Each scene shows the same named points in several views. A view is turned or mirrored, shifted and resized as a whole, has a little noise and may leave points out.
In the rows, 128 means zero.

Scene 1
View 1
Bilet: [139 139 142 131 131  89  77 138 124 151  96  84 164 125 119  93 134  77
 153 147 127 146 126 120 147 133  81 158 119 156 122 107 119  88 153 151
 122  96 120 153 168 125 110 120 105 144  74 161 157  83 122 119  79  89
 139 147  82 104  71 136 130 117 101 153 156 164 137 150]
Gise: [147 118 124 144 118  98  64 136 157 127 117  95 136 143 139 102 183  81
 117 126 104 169 146 110 133  89  92 137 102 171  79  67 201 129 150 132
 116 104 138 135 148 141  90 119 126 106  84  88 130 117 125 128 134  54
 161 166  88 111  68  91 138 111 162 174 156  82 166 109]
vezo: [161 140 110 127 131  91 125  84 162  77 119  69 173 137  71 137 193 125
  72 124  97 135 107  61 111 121 157 153  14 183  59  86 154 161  86  68
  89  95  81 168 133 153 153 109  71 108 150 159 159 131 107 128 114 164
 116 114  49  62 149  44  91 132  78 116 118 139 161  87]
Nenol: [138 132 144 121 129  72  70 149 136 160  99  82 173 115 126  77 101  80
 161 156 141 166 125 130 154 132  80 165 142 155 147 113 105  76 167 159
 128  89 117 154 166 105 105 121 128 152  49 179 145  67 122 106  49  85
 128 147  84 102  59 149 121 114  98 160 156 185 123 179]
ladi: [134 180 171 133 145 129 112 128  80 173  72  80 178 149 104 111 155  61
 177 134 114  96 138 109 134 173  54 184 122 161 115 118  92  94 134 146
 106 106 107 151 194 145 132 117  57 161  97 158 197 104 115 141  83 113
 161 111  68 133  82 174 169 100  87 123 136 164 171 139]
miz: [134 151 126 128 127  96  76 138 127 132  95  76 158 121 101 108 160  80
 130 139 120 137 106  99 153 127 107 149  84 144  91 108 134  99 151 136
 127  99 131 147 153 143 126 124 100 128  87 169 169 103 115 133  90  93
 141 160  75  90  89 100 110 123  93 134 167 159 124 112]
buso: [139 140 132 133 127  90  84 128 136 135 102  83 162 127 112 101 149  87
 134 140 117 150 118 106 140 126 101 157  97 157 103 101 132 103 141 136
 123  97 120 152 155 131 112 122 109 128  83 155 156  94 121 117  87  97
 136 152  79  98  86 108 122 119 103 148 156 155 135 131]
dizi: [149 125 140 145 129  96 104  93 151 125 112  89 170 138 122  95 158  94
 135 131 105 157 140 100 120 117  92 189 106 185  99  81 145 127 102 136
  91  99 113 167 166 129 100 108 109 127 102 117 147 103 134 106 102 110
 136 149  78 108  85 119 148 115 116 158 129 134 158 136]
laga: [155 155 128 124 135 100 102 127 119 122  99  74 173 138  85 131 166  93
 114 134 117 128 112  86 131 145 117 140  56 162  91 110 129 123 137 100
 108 100  85 149 151 147 150 114  63 133 112 186 173 117 106 143  88 131
 131 107  53  84 116  98 102 115  81 118 133 159 156 115]
seki: [171 129 121 119 130  75  87 135 146 125 120  83 172 138 111 114 139 101
 108 143 122 163 138 101 124 126 113 130  82 177 114  89 151 130 155  97
 108  90  71 151 146 136 133 111  91 133  98 166 133 105 109 127  86 117
 118  93  63  86 101 100 104 107 106 146 122 139 171 157]
Pup: [141 110 102 131 114  62  51 146 176 113 119  84 148 106 123  86 148  98
 101 147 125 188 104 104 160  86 134 133  87 154  91  86 168 101 161 138
 140  93 141 150 126 123 100 129 148 109  65 154 120  84 123 103  91  68
 122 189  89  74  78  63  80 132 119 171 176 144 106 127]
tavu: [152 183 155 122 150 119 134 120  87 150  84  71 199 149  79 132 156  87
 147 132 117  97 130  89 121 183  82 171  78 168 114 123  83 114 123 105
  96  98  64 156 184 151 166 113  29 163 131 195 197 114 105 149  73 161
 139  64  48 104 122 148 141 103  59  97 112 179 179 133]
Bokeg: [133 156 140 146 130 117  86 130 119 145  92  85 154 138 112 108 183  67
 142 128 104 126 125 105 142 127  87 167  99 156  82  96 144 107 131 144
 114 106 137 142 165 146 115 125  93 128  93 130 171 114 119 134 113  85
 165 161  82 115  83 119 147 112 114 146 164 133 149  99]
vod: [149 154 123 134 134 105 104 110 131 109 103  73 163 134  84 129 189  95
 107 125 101 122 113  78 130 131 126 149  44 165  70  93 145 131 120  98
 107 103 100 153 147 155 145 116  71 118 125 160 175 126 111 138 107 133
 135 130  60  84 124  76 107 120  87 120 138 140 153  93]
View 2
seki: [139 134 126 142  81  98 100 143 102  87 133 121 127 101 157 170 101  80
 151 142 185 128 132 157 126 165 109 177  88 139 103 145 177 133  58 185
 142  61 122 117 158  99 132 101 125 159 120 114 152 159 124 155 114 170
 184 147 139  95  91 107 144  92 108 162 131 171 158  89]
dizi: [109 126  90 135 131 136 127 135 124 118 137 143 155 124 145 169 113 134
 151 146 176 122 139 132 112 164 108 164  98 118 123 127 134 143  54 184
 141  83  99 131 182 109 131 143 124 131 120 136 125 166 121 134 143 158
 181 163 124  86 100 112 152 131 113 129 156 167 147  88]
vezo: [154 197  74 161  83 141  89 100 120 131 214  89 170  87 187 137  91 107
 132 139 210 150 170 123 176 174 114 157  93  99 120 150 136 141  18 186
 123  64 156 106 124  75 142 103 111 157 158 148 150 182 109 205  76 170
 189 171 147  78  85  77 132  76 138 231 172 185 163  84]
tavu: [142 164 145 144  72 112  37 103  95  66 123 116 140 119 153 143  58  46
 161 138 158  94 126 119 129 169 139  71 104 132 147 106 124 177  38 189
 106 129 101 120 178  76 141 116 138 139  91 136 181 149 118 168  69 197
 177 141 103 151 150  97 138 112 131 199 130 184 153  82]
miz: [126 109 105 135  85 133 129 163 115  97 148 132 134 118 160 146 115  82
 167 170 169 128 142 138 129 150 126 148 125 150 162 138 128 164  82 150
 105  97 105 133 147  72 147 104 126 176 110 102 134 158 126 145 120 168
 172 167 162  94  99 140 136 125 144 143 148 177 189  76]
Bokeg: [110 109  94 117 126 138 119 170 126 116 127 135 151 127 165 157 123 104
 161 149 161 119 151 135 114 162 130 133 115 149 160 117 111 159  79 171
 115 112  87 129 145  92 159 140 129 156 114 119 126 171 136 149 123 160
 177 165 142 109 113 148 150 133 149 123 152 161 184  75]
Gise: [101 100  74 105 151 129 146 198 130 139 119 135 147 116 187 177 149 128
 147 137 188 138 159 163 111 166 110 206  94 152 121 131 143 125  83 185
 143  71  97 117 117 122 160 139 123 158 138 111 106 193 142 156 148 147
 184 163 156  76  84 154 163 105 135  97 154 144 191  77]
Bilet: [113  91 124 133  91 123 131 162 110  77 119 146 120 129 133 161 112  86
 169 169 154 113 121 146 102 150 114 151 116 152 151 133 139 160  86 159
 117  96  88 142 187  86 131 118 130 156  96 106 136 145 130 119 139 171
 169 159 142 101 106 139 140 144 123 116 132 172 169  84]
vod: [140 154  95 148  83 139  98 136 115 110 178 108 154 103 178 135  98  84
 149 154 183 137 157 127 155 163 128 135 114 133 149 140 123 161  47 168
 104  95 125 119 126  69 151 103 119 170 127 123 146 170 122 178  88 172
 177 166 155  98 103 116 132 103 149 191 158 183 183  80]
Nenol: [110  72 149 143  76 114 150 158 100  57 108 159 104 127 111 167 112  75
 177 186 150 113 101 153  89 143 104 163 122 153 142 143 158 164  94 147
 122  81  86 149 213  85 114 104 133 163  80  92 140 125 117  88 156 172
 160 158 149  91  99 135 140 152 101 102 118 180 156  91]
Pup: [121  82  88 143  86 136 188 178 123 114 170 135 128 105 157 160 144 114
 156 185 188 157 144 163 127 147  92 226 122 148 134 172 160 135  91 149
 127  47 120 135 143  80 130  92 115 186 129  86 114 163 124 126 157 150
 168 180 193  45  50 140 128 120 127 122 150 175 189  83]
ladi: [108 123 137 120 111 116  75 145 108  70  93 141 135 141 143 153  86  75
 172 142 138  86 123 125  94 164 139  81 107 149 162  94 108 179  68 176
 109 140  72 131 188  90 144 138 141 137  82 123 153 143 133 140 102 185
 171 146 102 145 154 134 154 147 136 135 129 171 165  83]
View 3
Pup: [165 178 102 117 144 101 137 169 108 117 125 170 124 142 116 160 141 115
 171 154 126  86 111 122 110 110 133 107  71 142 157  65 127 123 170 131
 113 108 123 173 169 149 124  91 173  99 189 172 139 125  85 105 132 177
 116 122 123 153  94 111  84 161  97 146 156 107 132 115]
Nenol: [130 151  80 124 129  82 123 139 123 114 119 117 168 127 119 164 114  87
 194 121 115 118 138 154 134 130 173  95 104 110 154  65 150 143 167 127
 112 122 116 158 125 135 157  84 145 102 170 140 120 110  78 142  96 196
 107 131 112 164 146 107  92 141 111 158 167 164 161 118]
vod: [130 159  97  98 161 140 146 148 105 122 166 170 114 138 149 154 149  89
 108 120  99 115 130 123 123 128 161 170  81 117 145 130 135  67 159 156
 148 104 151 148 182 146 101 131 102 124 178 152 143 146 103 122 126 174
 107 144 139 147 117 107 129 158 119 136 141 149  99 135]
Gise: [179 179 100 110 143 107 119 174  90 119 134 172 123 184 110 141 119 120
 136 149 155  95 110 114 123 143 142 146  77 146 145 111  94 110 165 151
 110 158 129 138 166 157 136 127 153 104 153 213 111 115  91 119 124 163
 106 120 115 139 123 112 122 143  95 153 134 120 109 145]
laga: [117 149  94 104 151 126 145 132 108 116 167 145 130 124 147 151 143  72
 116 112  93 120 142 144 134 130 172 157  94 110 148 129 146  79 165 146
 141 105 146 144 162 142 115 114  94 120 172 133 130 138  95 132 106 182
 105 149 139 155 129 107 127 155 126 146 150 167 115 130]
Bokeg: [152 158  98  92 132 105 105 161 109 120 148 158 130 158 134 143 124 109
 138 114 126 121 135 124 139 133 164 138  79 110 149 127 125  98 156 157
 126 135 131 141 140 165 122 118 125 116 158 177 124 143 109 143 108 172
  93 129 123 145 146 111 129 133 107 152 141 155 117 141]
buso: [145 161  92 107 140 108 129 151 109 117 140 157 129 146 130 152 129 101
 147 129 119 110 129 134 130 128 159 132  83 120 151 102 131 106 164 146
 120 123 129 147 155 151 128 108 135 108 167 164 126 127  95 129 116 177
 108 134 125 150 127 111 110 148 108 151 149 145 125 128]
Bilet: [135 152  87 115 131  93 116 146 119 114 136 132 153 139 127 156 120  92
 166 118 116 119 139 142 138 130 172 115  93 109 152  90 142 121 160 138
 121 127 125 151 132 149 143  97 131 107 165 155 121 124  92 138 102 189
 103 131 119 162 151 108 109 140 111 157 156 162 144 128]
vezo: [120 165  85 111 193 176 181 149 105 120 167 177 111 135 156 174 157  89
  87 136  85 119 121 108 105 130 151 190  76 124 140 127 136  53 160 163
 155  93 165 148 219 129  91 151  96 130 197 141 167 142  98 102 157 175
 117 146 152 141  94 109 127 182 129 120 127 147  84 137]
seki: [126 161  85 130 162 125 164 134  92 114 147 143 140 138 127 162 131  73
 129 143 117 102 122 146 117 144 159 159 104 136 144 103 127 100 176 129
 125 126 141 141 182 119 136 120 115 110 169 147 121 102  69 119 117 180
 116 148 131 156 120 107 115 171 125 145 150 148 123 129]
ladi: [119 135  83 100 126 100 105 131 119 117 159 119 155 139 144 144 116  77
 137  87 107 147 160 152 161 147 195 143 108  89 144 137 142  97 153 155
 134 138 132 129 118 151 140 117  83 122 146 146 110 139 105 165  82 188
  90 145 122 152 179 108 141 127 123 158 149 199 131 142]
miz: [147 156 102  97 135 104 121 149 111 120 151 155 123 134 136 142 139  98
 144 118 107 110 137 135 132 116 155 128  81 113 154 111 141  99 167 142
 128 105 131 156 147 156 115  97 125 109 174 151 133 143 102 127 109 178
 101 136 133 156 124 109 112 146 109 147 155 143 128 124]
dizi: [137 164  66 118 155 128 129 164 123 116 127 149 149 162 135 174 115 104
 144 128 120 131 124 115 129 147 170 141  87 113 138 100 123 104 148 163
 121 146 133 137 163 135 145 137 129 122 168 175 138 115  96 136 136 180
 105 120 118 140 147 109 121 146 116 148 126 162 119 150]
tavu: [ 90 131  84 104 150 133 144 109 115 113 179 119 148 116 160 155 130  55
 107  88  75 143 161 159 149 148 194 176 112  91 141 145 156  70 158 152
 153 110 156 125 151 129 122 130  59 130 160 109 127 139  96 150  93 189
 102 162 141 157 158 106 145 150 139 141 151 205 122 139]
View 4
miz: [ 79 152  96 117 114 112 158 151 117 132 133 158 182 175 161 174 137 141
 160 118 109  79 129 129  96 143 111 128 133 148 156 119 132 108 128 183
 119 162 111 115 135 116 141 131 132 170 151 116 137 169 146 158 111  82
 127 142 186 112 156  92 162  88 111 152  83 119  88 166]
Pup: [ 85 167  66 125 119 106 167 185 139 110 146 163 176 195 154 158 132 109
 151 111 102 104  89 127  90 182 104 139 149 159 176 135 154  95 158 153
 139 154 101 115 134 102 160 154 133 169 174  80 146 179 138 165 103 115
 132 131 174 106 164  95 176 128 140 181  51 111  82 184]
seki: [117 149 132 123 135 104 144 160 130 144 130 157 170 189 166 174 142 154
 177 108  99 112 115 126  96 157 118 174 126 128 143 121 137 127 115 156
 131 129 139 108 127 103 141 150 102 157 150 102 129 153 131 168 129  93
 151 103 151 113 134 103 185 108 119 138  97 106 105 143]
buso: [ 91 151 106 118 124 105 152 157 123 130 140 151 171 178 148 165 139 137
 163 125 109 101 123 124  97 142 119 130 132 152 161 115 139 113 124 174
 123 150 125 118 131 116 144 140 126 165 163 113 142 173 140 155 114  89
 138 145 193 112 148 103 166  99 112 148  86 109  85 161]
vod: [ 77 142 116 107 100 102 147 154 117 144 118 153 201 167 179 188 150 151
 166 154  87  86 143 136 105 146 107 155 127  98 147 102 106 112 109 174
 135 151 105 110 116 100 131 149 129 165 132 103 115 161 136 166 132  87
 158 134 160 109 147  89 160  89 102 130 109 122 109 172]
ladi: [107 131 149 123 135 112 139 116 113 151 139 143 158 169 142 178 139 165
 175 132 126  89 159 117 102  97 150 107 106 156 133  96 125 145  99 202
  98 150 154 119 136 144 131 115 123 165 153 157 147 168 153 146 123  48
 136 164 215 116 129 116 150  60  79 111 126 111  89 127]
tavu: [115 132 171 109 129 111 136 115  94 179 118 153 193 152 172 190 151 197
 198 134 109  81 179 127 106 105 128 152 104 118 129 105 115 133  72 195
 108 145 157 119 119 123 116 119 104 159 116 140 133 139 134 159 132  54
 146 136 184 123 135  99 163  55  86 103 144 108 103 129]
laga: [ 94 142 130 111 118 108 148 143 112 156 117 159 197 168 179 187 147 166
 179 131  98  86 146 131 102 137 106 158 122 114 142 113 119 111 102 176
 125 147 122 112 123 105 129 139 116 162 128 110 121 150 133 164 128  78
 145 123 162 117 146  92 168  80 106 129 112 115 107 156]
Bokeg: [ 76 137 104 124 113 103 147 152 129 122 140 141 161 177 149 178 135 126
 149 141 104  93 125 124  99 134 132 113 126 142 146  91 120 131 128 181
 116 154 110 114 134 128 143 145 145 169 162 129 126 183 158 152 120  76
 142 166 195 103 134 112 148  85  90 132  93 124  89 159]
Gise: [ 74 134  88 132 116  94 148 179 159  95 143 138 131 206 149 172 130  98
 130 133  95 124  79 121  96 164 132 132 137 138 144  94 128 145 158 154
 135 138  91 101 139 117 155 169 150 167 186 107 111 199 162 157 124 102
 157 142 159  85 123 119 159 119 101 146  77 128 100 163]
Bilet: [108 151 112 123 138 107 152 147 125 136 147 149 161 185 138 165 134 139
 168 111 121 102 124 117  93 134 132 116 128 178 156 122 146 120 123 180
 112 153 140 121 144 128 147 129 121 166 166 127 160 171 143 154 108  78
 128 148 208 112 147 113 166  92 116 146  87 104  80 143]
vezo: [ 80 147 127  98  94  93 142 165 119 152 106 159 222 156 193 191 168 158
 184 170  66  96 149 149 114 167  95 192 133  64 157 101 101 105  97 152
 159 136  99 114  86  82 127 168 121 162 119  71 105 150 119 177 142 107
 180 123 138 117 152  81 167 104 109 123 122 115 121 181]
dizi: [102 150 125 119 128  87 143 166 141 125 144 145 158 180 135 160 151 124
 171 153  98 124 127 130 111 147 149 137 130 138 164  88 127 134 119 157
 138 130 132 124 110 117 145 159 128 166 171 104 143 179 139 158 128  97
 169 159 195 114 137 121 163 110 101 131 107 102  89 151]
Nenol: [127 166 106 129 157 109 157 152 122 139 158 158 158 187 127 151 129 140
 180  88 135 107 119 115  92 135 134 116 129 204 164 141 166 113 128 178
 107 148 160 125 146 133 150 123 108 163 176 125 185 165 138 157  98  83
 114 143 219 119 156 116 177  99 130 160  78  86  69 138]
View 5
tavu: [113 156 142 145 178 129 101  88  72 167 104 140 208 175 198  98  85 159
 211 105 210 108 146 115 135 133 164  90 122 108 149 223 123  77 155 157
  83 148 134 189 224  86  80 132  82 149 127  33 156 133 160 162  10 210
 112 149 151 102 128 145  60  95 122 165 109  91  95 103]
miz: [129 116  95 167 173 125 111  92  75 128 129  99 186 145 214  81 105 125
 153 135 176 119 106 148 172 124 162 146 150 106 145 188 118 102 132 163
  76 108 125 126 133  63 121 147 118 143 117  95 133 164 134 102  63 142
 131 125 139 110 139 120 108 145  90 131  95 120  90  90]
laga: [114 123 120 163 155 146  97  95  77 138 103 126 201 156 193  93 100 136
 158 117 174 127 112 128 168 116 175 114 129 105 155 201 110  83 162 164
  66 132 135 161 166  87  85 143 122 145 117  58 146 144 127 136  44 181
 136 119 144 108 122 134  97 121 118 139  99  96  99  85]
seki: [ 79 119 130 171 159 148 101 121  77 129  92 125 186 145 197  96 106 154
 136  89 164 141 123  94 176  84 202 121 158 128 143 186 100 122 186 154
  79 114 139 145 158  99 104 144 145 140 113  70 110 139 122  97  58 160
 131 129 148 101 118 143 120 126  96 145 106  92 104  88]
dizi: [ 99 159 129 146 147 162 151 103  59 122 137  97 192 146 200  69 126 182
 188 105 146 137 133 117 157 115 183 136 158 131 146 187 120 142 150 132
  52 113 145 104 137  99 144 131 136 105 111  96  99 119 137 105  56 139
 154 147 132 125 142 132 123 134  91 136 135  94 107 102]
vod: [117 132 109 153 144 166 102  92  69 127 116 123 213 151 190  87 107 130
 163 130 151 127 101 146 162 128 168 120 120 100 170 190 113  77 160 161
  46 118 147 137 141  91  84 147 120 129 114  62 146 137 118 148  55 173
 158  98 136 107 117 134 110 124 122 122 103  89 100  78]
Pup: [119  89  87 174 148 145 117 110  83 100 128  77 168 116 205  80 121 124
 102 131 150 139  86 131 215  98 190 178 170 134 142 167 110 131 160 158
  69  88 136 100  79  62 150 144 169 133 104 125  99 170 102  58  93 104
 145 121 126 124 127 104 155 173  78 114  97 120 104  76]
Nenol: [121 118 117 172 194  89 142 105  92 146 128  79 158 131 216  85  97 156
 159 110 215 119 138  99 183 101 182 159 183 150 106 197 118 153 145 149
 120 108 118 135 162  44 173 122 131 147 114 117  99 169 152  51  51 130
  89 196 136 125 149 112 107 153  56 163 111 133  98 111]
ladi: [124 172 126 144 205  99 136  83  61 159 139 120 194 169 229  69 107 179
 226 110 207 102 153 128 119 135 142 114 157 114 141 205 131 115 110 148
 100 128 124 135 205  80 127 147  84 134 130  66 131 135 183 118  33 173
 103 162 148 100 166 140  58 111  92 161 114 103  82 128]
Gise: [ 88 139  97 159 168 149 135 107  55  97 134 110 186 140 226  49 156 164
 148 111 116 145 114 125 151  95 176 141 184 115 161 153 108 146 129 140
  63  80 148  51  96 114 131 177 153 112 109 110  90 133 127  72 112 102
 165  85 141  90 157 148 135 146  82 111 103  97  95  94]
buso: [124 127 106 164 167 133 129 103  73 127 131  96 181 140 209  76 111 148
 158 123 172 122 115 133 173 116 170 147 157 123 142 189 120 119 141 150
  77 106 136 119 134  69 134 142 129 128 115  98 117 154 136  94  60 138
 128 138 134 115 139 119 114 144  89 137 110 113  96  94]
View 6
tavu: [ 69 139 152 144 119 189 140 143 116 163 142 141 140 157  93  58 103 183
 145  61 119 137 154 145 126 126 174 114 153 151 169 158 108 204 137  96
 130 147 114 128 150 121 113 156 140  69 120  83 129 108 124 143 131 119
  93 128 147 111 136 151 145 122  85 108 139 146 123 117]
laga: [ 87 149 134 139 127 154 133 139 113 171 139 147 129 135 131  80 105 175
 137  86 123 141 139 119 150 149 169 123 166 154 156 140  80 182 145 110
 124 158 127 108 122 117 128 137 127 100 116 112 130 133 156 117 118 123
 110 123 136 123 124 157 138 110 100 121 141 147 112 113]
ladi: [ 73 139 157 136 129 194 156 159 127 158 167 121 144 145  97  56 102 187
 141 110 144 124 147 141 120 130 157 131 146 145 170 166 112 159 123 138
 113 111 113 136 151 130 127 149 165  82 135 102 115  78 130 163 106 143
 109 116 157 111 123 138 168 114  98  92 133 149 120 135]
seki: [113 143 151 126 150 133 127 144 110 160 145 149 135 136 155  74 103 180
 119 105 123 146 149 115 159 148 180 111 145 150 153 133  83 149 159 132
 127 153 140  97 102 112 149 119 132  88 112 113 134 128 160 140 122 109
 116 121 122 138 109 155 152  88 108 128 161 143 129 101]
Gise: [139 131 153 134 140 106 152 151 119 155 163 126 123 104 176 102  95 189
 110 145 154 108 117 110 171 170 145 131 143 159 132 120  66  95 151 178
 107 114 144  95  98 113 181 112 152 112 118 140 122  95 172 124  82 140
 155 119 127 138  82 144 154  90 123 101 141 151 106 141]
dizi: [107 154 144 145 138 142 146 137 118 157 148 133 142 127 155  98 116 182
 120 119 127 115 142 117 131 136 168 122 148 158 144 119  98 135 139 163
 105 124 140 115 120 120 175 126 155  98 110 108 111  94 155 149 122 116
 143  99 130 141  83 137 151  99 121  95 129 151 106 116]
Nenol: [ 85 174 134 109 176 171 128 176 126 165 167 141 161 138 136  46 112 170
 135 164 134 155 163  97 122 129 169 133 146 129 176 158 103 119 130 177
  99 124 135 127 103 140 138 126 150 104 145 135 116 113 162 182 114 133
 108  87 137 125 100 143 188  72 129 121 148 148 141  91]
Bilet: [ 92 162 137 123 155 165 137 167 126 165 161 134 149 131 132  64 110 173
 134 146 138 140 149 109 131 140 160 134 154 137 166 150  96 128 132 166
 104 124 133 122 113 133 142 132 150 104 137 127 115 106 160 160 107 139
 118  97 140 125 103 142 172  88 118 114 140 149 126 114]
Bokeg: [ 98 146 140 142 127 153 153 154 126 164 157 125 128 119 137  89 105 186
 133 125 149 114 126 120 145 158 144 140 154 151 152 141  78 135 127 156
 105 117 127 121 125 126 150 138 151 110 127 129 116  96 157 131  93 147
 135 113 144 123 103 140 156 110 111  97 127 152 103 142]
vod: [ 98 151 133 151 115 141 137 128 114 172 133 142 118 127 142 102 109 173
 135  81 127 127 124 120 154 158 161 126 170 158 147 126  71 174 140 119
 119 154 130 110 120 115 139 138 125 109 111 114 123 131 159 102 111 127
 128 122 133 128 112 153 131 120 100 115 129 149  96 125]
vezo: [104 157 124 168 103 121 125  98 102 173 108 158 111 131 161 120 122 171
 124  49 109 128 132 115 156 154 176 113 175 175 137 102  69 201 155  95
 126 177 139  98 112 105 148 131 109 108  85 100 130 152 166  85 133 100
 135 123 121 141 105 158 105 125  99 122 132 153  87 109]
Pup: [116 180 115 124 165 115 122 154 120 179 148 149 134 113 182  91 114 162
 123 160 135 143 131  78 159 168 157 138 170 143 151 123  58 111 144 177
  95 147 151 106  73 127 159 110 122 140 130 160 121 148 194 124  97 138
 137  93 123 141  86 149 157  77 136 134 145 147 107  95]
buso: [ 97 163 132 131 146 151 138 153 124 170 150 137 137 125 141  82 109 174
 134 133 138 135 139 104 141 152 155 136 158 145 160 136  83 136 133 157
 103 132 138 118 106 128 146 130 142 113 128 132 117 119 166 140 109 135
 126 100 135 128 101 144 160  95 116 115 136 148 114 112]
miz: [ 90 162 124 134 140 154 138 153 123 174 153 140 132 124 137  80 108 167
 142 129 141 137 131 106 146 158 151 142 168 144 160 142  72 146 132 146
 104 138 130 117 110 131 131 133 133 124 132 140 122 130 167 123  98 144
 120 107 141 120 110 150 156 102 111 120 133 146 111 120]

Which points are out of place in each view (at most two, in the order of its rows)? Write none if all are in place.
view 1 | none
view 2 | vod
view 3 | laga, buso
view 4 | none
view 5 | none
view 6 | none
